Points on a hilly landscape, in no order, each with its height.
From any point a ball rolls to the lowest of the 3 points nearest to it. It stops when none of these is lower. Distance is the straight distance between rows; heights are no part of it.
q529 height 306: [ 29  36  24  -7   7  21  41 -19   4  -1 -46 -10  18 -22  13   7  -9  -7
  -7 -13   9]
q821 height 435: [ 14  36  -2  -7   6   2  30  -8  -2   9 -53   2  -9 -14  16   6  -5  24
  -5 -18 -10]
q961 height 282: [ 33   9  23  -9  15   9   8 -30   8 -25 -14 -21  15  -7  16  -6 -31 -42
  -1   0   0]
q584 height 202: [ 31   5   3 -15  16 -21  -1   9   4 -16  11 -26 -11  -5   7  13 -16 -27
  30  -2 -16]
q440 height 197: [ 20   9  32  -3  -5   0 -14 -15  -2 -16  49 -12  23   2   5 -19 -19 -35
 -12  27  14]
q900 height 354: [ 17  34   9  -9   7  18  45   0  -4  -7 -62  -6  22 -15  13   6  -9  14
 -23 -22  -2]
q943 height 296: [ 16  18 -13  -4   0 -15  12   3   8  12 -21  -9 -31 -20  17   1  -4  11
  29 -16 -17]
q33 height 367: [-19 -21  23  25   1  47  -8   2  -9  -1  17  27  17   2  10 -26  -7 -17
 -12  29  33]
q443 height 246: [ -7 -31  18  -4   5 -12 -23 -16   5 -33  30 -12  24  24 -31  11 -18 -50
 -17  16   3]
q799 height 563: [ -4   2 -34 -10  23 -13  10  15   5 -18 -49  -3  -8  -3   3  -2  -8  19
  -4 -12 -27]
q425 height 217: [ -4 -25  14  17   1  15 -12 -13  -4 -13   9   6  13   0 -13  -3 -19 -23
  -9   3  14]
q377 height 233: [-15 -37   0  -1   1  -9 -24  -9  -4 -18  31   5  20  21 -37  14   6 -24
 -12   9   1]
q102 height 312: [ -9  -4  27   9   3  58  24   0 -15  -8 -38  23  23  -3   1   0 -17  -1
 -21 -16  25]
q104 height 371: [ 14  13   4 -30   8 -28 -14   5   0   0  56 -37  -9  10   1  -9   2 -30
  14  14  -9]
q631 height 667: [-25 -36 -21  26  -2  26   1  10   2   4 -33  30  -2   2  -7   4  10  22
 -11 -17  10]
q667 height 362: [-22 -25   9  24 -16  21 -18   2  -2  12  28  20   7  -3   4 -25  12   8
  -5  18  27]
q707 height 227: [ 29  29  19  -7  15   7  29 -21  13  -7  -9 -34   1 -26  35   8 -14 -21
   6  -6   3]
q262 height 576: [-16  -4  32  21 -18  70  12   9 -16  25 -12  29  11  -6  12 -12  -1  10
   0  10  33]
q931 height 344: [ 26  36  11  -1 -18  -5  -1  -4  13   4  27 -33 -14 -25  13 -22   4   1
  14  19   2]
q536 height 520: [ 25  25   2  -9  19  -7  28   4  11 -17 -50 -22   0 -12  28   3 -15  -4
   7 -20  -8]
q904 height 99: [ 21   7   7  -9   8   0   3 -15   9 -13  -6 -12  -5 -20  13   5 -13 -19
  14   2  -8]
q491 height 348: [-14 -34  16  23   3  60   2  -1 -12  -5 -19  13  21 -10  -1   4 -10 -21
  -7   2  27]
q152 height 394: [ 10  27   8   4  -8  26  19 -17 -11  12 -33  18   9  -9   9  -4  -3  10
  -7 -10  18]
q727 height 260: [ 24  19  26  -6  15  20  16 -21   1 -19 -33  -7  16 -10   3   9 -16 -20
 -17  -7   1]
q317 height 603: [-26 -26 -32  13  -4  17  10  11  -3  -5 -46  26  -7   1 -13   5   9  37
 -17 -29   1]
q772 height 364: [ 25  19  11 -17   0 -18 -12  -1  11  -7  44 -33  -5  -4   4 -16  -6 -23
  14  23  -1]
q854 height 529: [  8  15 -28  -8  36 -29  19  29  10  -6 -50  -9 -25  -5  23   0  -9  11
  12 -20 -29]
q562 height 214: [ 14  19 -24  -9  10 -36   3  22  11   6 -21  -4 -30  -3   5  12   5  17
  33 -16 -30]
q444 height 504: [  8  25 -29  -3  15 -15  29  19   2   4 -64   0 -20 -13  12   1  -2  34
   7 -27 -25]
q653 height 518: [-11   6   4  21 -16  42  20  -4 -18  31 -27  30   6 -10   9  -4  -6  20
  -6  -4  19]
q423 height 302: [ 10  15   6  -2 -12 -16 -11  -6   1   9  28  -6  -9  -7   5 -11  -1   4
   3  16   0]
q508 height 521: [ 14  33 -21  -8  16 -13  43  20  11   2 -61 -16 -14 -15  32   7   2  18
  15 -34 -20]
q827 height 134: [-25 -38  -9   5  -7 -10 -21   3  -1 -10  13   8   5  19 -21  14  15  -1
 -15   2   5]
q17 height 735: [  0  22 -14  13 -22   3  13 -17  -9  30 -12  10 -19 -20  13  -6   7  29
   6  -4  -5]
q105 height 648: [ -7 -47  -8  12   6  17  -8  11   5 -22 -18  19   6  10 -20  10  -3 -12
 -22 -15   2]
q276 height 270: [ 20   5  -7  -7  15 -17   0  -2   7 -13 -21  -3  -2  -5   0   4 -21  -8
   4 -12 -22]
q874 height 289: [-34 -31  -1 -18  -1 -23 -20  -3  -7 -15  23  -7   7  41 -37  36  23 -12
 -15  -5 -14]
q69 height 391: [-13  -7   7 -36  13 -25 -16   3  -4   1  42 -25   2  37 -17  22  16 -16
   5  15 -23]
q234 height 308: [-26 -26 -13   6 -11 -17 -24   1  -3   9  23   9  -9  13 -25   6  16  17
  -5   3  -2]
q299 height 441: [-32 -23 -24  12 -17 -24 -13  11  -3  17  15  16  -4  21 -29  18  23  23
   1 -10   3]
q647 height 395: [ 16  35  17  -5  -7  33  37   7  -1   3 -66  26  34 -19   0   6 -18  14
 -27 -21  17]
q92 height 116: [  0  14 -38   9  -6 -27  -8   5  -5  19  -6  18 -28 -10  -1   7  10  32
  13  -8 -22]
q126 height 616: [ -8  -7  -8  22  -7  20  16  -7  -9   8 -32  29 -11   1   2  -6   1  24
  -4 -16   3]
q230 height 160: [  0   7  15   3 -11  10 -11  -8   4   9  35   9  12  -8  16 -25   3   2
 -16  19  29]
q583 height 216: [ 17  18  15   6  -7   4   5 -23   3   2   6  -8   0 -18  18  -8  -7  -8
   1  16   4]
q660 height 336: [ -5  -6 -19  -9   3 -32 -19   0  -2   5   8   3  -6   7 -12  13   6  10
   9   6 -17]
q267 height 158: [-11   0 -18   5 -13 -20 -10   2  -3  19  23  11  -7  -1 -14  -4  14  22
   3  17  -4]
q894 height 211: [ 17  -2  20  -7  15  -9 -12 -19   2 -19  15 -14   0   2  -9   8 -28 -34
  -8  16  -8]
q936 height 378: [ 17  -4  14 -26  18 -36 -11   7   8 -12  49 -31   2  25 -17  12  -9 -38
  30  14 -21]
q272 height 455: [-10 -20 -13 -20   9 -17 -17  13  12 -22  -9   6  -4  12 -24  19   4   8
  -7 -10 -19]
q903 height 382: [-23  -6 -30  20 -15   1   2   4  -3  29 -14  31 -22  -7  -1  -2  14  42
  -1  -7  -6]
q494 height 424: [-25  -6  -5  -8  -9 -26 -23   3   2  15  47  -2   8  30 -15  -1  32   9
 -10  19   2]
q23 height 385: [-14 -61  18  21  13  39 -24   1  -3 -27  12   2  34  -2 -15   5  -3 -44
  -7  -1  22]
q594 height 307: [ 19  48  20   5 -13  18  42 -18  28  31  -3 -40   6 -39  39  -3  15   8
   1   6  18]
q459 height 700: [ -8   7 -23   5  14   2  28  25 -10  -9 -71   5   3  -4  12  -2  -4  38
 -36 -21 -10]
q758 height 189: [ 12  -3  26  10   0  18 -11 -23  -3  -9  25   6  12   4   5 -18 -20 -21
 -15  20  21]
q264 height 291: [ 12  29  10   8 -16  15  -4 -18  -2  10  16  -4 -13 -14  20 -24   1  17
   2  14  14]
q629 height 159: [  9  24 -24  -2   1 -32   0  18  10  22  -1 -17 -33 -14   6  11  14  13
  44  -6 -22]
q458 height 390: [  0  -2  -2 -16   4 -28 -16  -5   0   5  41 -15  -4  13 -17   4   7  -4
  10  11 -13]
q563 height 299: [-54 -32 -17  -2 -25  -5 -26  10  -8   4  48   1  16  31 -19   2  54  15
  -6  11  10]
q116 height 517: [-25 -21 -38  20 -16   5   0   5  -4  16 -40  36 -17  -2 -12  11  13  53
  -3 -24 -14]
q492 height 587: [  2 -11   3   4   6  16   4 -15  -3 -12 -24  16   2   0  -5   1 -19  -2
 -10  -8  -1]
q135 height 255: [ 23  21 -15 -10   5 -38   8  29  17  -5 -17 -18 -39  -2  13  16   0  -2
  44 -23 -21]
q95 height 509: [ -6   8   2  25 -18  46  28  -8 -13  26 -43  33   1  -6  11  -2   2  35
   0 -12  16]
q269 height 383: [  5  19  -8 -20   0 -33 -21  23   2  16  57 -33 -12  18   3  -3  22   5
  28  12 -14]
q971 height 201: [ 26   7  24 -17  19 -10 -12 -14  -2 -30  40 -29  17  -3  -2  -8 -33 -53
   6  21   2]
q523 height 264: [  4   2  32  13  -7  40  11 -24 -11   0 -12  20  19  -3  11  -4 -18  -9
 -10   4  18]
q750 height 292: [-28 -37  -9  20 -17   6 -19  15   0   5  33  19  13   5 -19  -6  19   2
  -2   6  20]
q249 height 377: [ -1  18   4 -39  13 -26 -16  16   4  10  69 -41  -8  31   2  -6  17 -15
  19  18 -15]
q247 height 112: [ -1  -2   3 -13  -7  -4 -20   3   3   5  48   9   8   9  -4 -27   6  -6
 -13  21  18]
q870 height 443: [-27  -9   3 -19  -5 -22 -35  -1  -1  -2  58  -8  18  32 -16 -12  19  -1
  -8  19  -1]
q359 height 675: [  4   8  -9   2  -2   1   5 -14  -5   5 -20  10 -10 -11  13   3  -5  11
   2   1 -10]
q853 height 220: [ 21  10  18   5   0  16   7 -28  -7  -5  -4   1   8 -15   4  -5 -20 -14
  -9  13   5]
q382 height 144: [ -4 -13  14  -5 -10   9 -25   3   7 -14  63  15  31  16  -9 -35  11 -11
 -13  22  31]
q326 height 376: [-15 -45  29  13  -2  33 -17   9   1 -16  36  11  30   6  -9  -6  -4 -37
 -19  22  33]
q597 height 187: [ 14  32 -19  -3 -10 -33   7  30   8  22  12 -38 -52 -12   8  10  16   8
  51 -16 -10]
q316 height 256: [-42 -45   1  -5 -14  -6 -24   7  -7 -20  37  -6  20  30 -31  20  34 -14
  -9  13  11]
q766 height 251: [  9   7  -8 -36  23 -39  -2  27   6  -9  15 -20 -16  19 -12  24   0 -24
  27  -9 -33]
q912 height 495: [-14 -13   7  21 -10  11  -1 -11 -12  11 -18  23  -4   0   4  -7  -5   0
 -10  -5  13]
q557 height 347: [-10 -15 -10  17  -6  -1 -13  -6 -14  13  15  16  -5   5 -13 -12  -4   3
  -7  13   6]
q250 height 379: [-12  -4 -32   5  -1 -19  -2  11   7   0 -29  19 -20   2  -3   4   4  36
  -2 -17 -23]
q837 height 234: [ 16  15  -4   2  -3 -24   4   5   0  11   7 -19 -26 -17  11  -7   3   0
  26   0 -16]
q295 height 653: [  0  -9  -1   7   4  19  21   0  -3  -5 -54  23  11   0   7  -5 -10  14
 -24 -18   6]

For each start below, name the point where the ball stops.
q936 => q904
q69 => q904
q269 => q904

Call two points neighbours if one is among the 3 nearest of the other. Go from one point of each pair to the other, from neighbour to neighbour, staying as low as possible. Name the highest point that can't be avoided.
q827 and q247 => q443
q758 and q904 => q894
q629 and q904 => q423
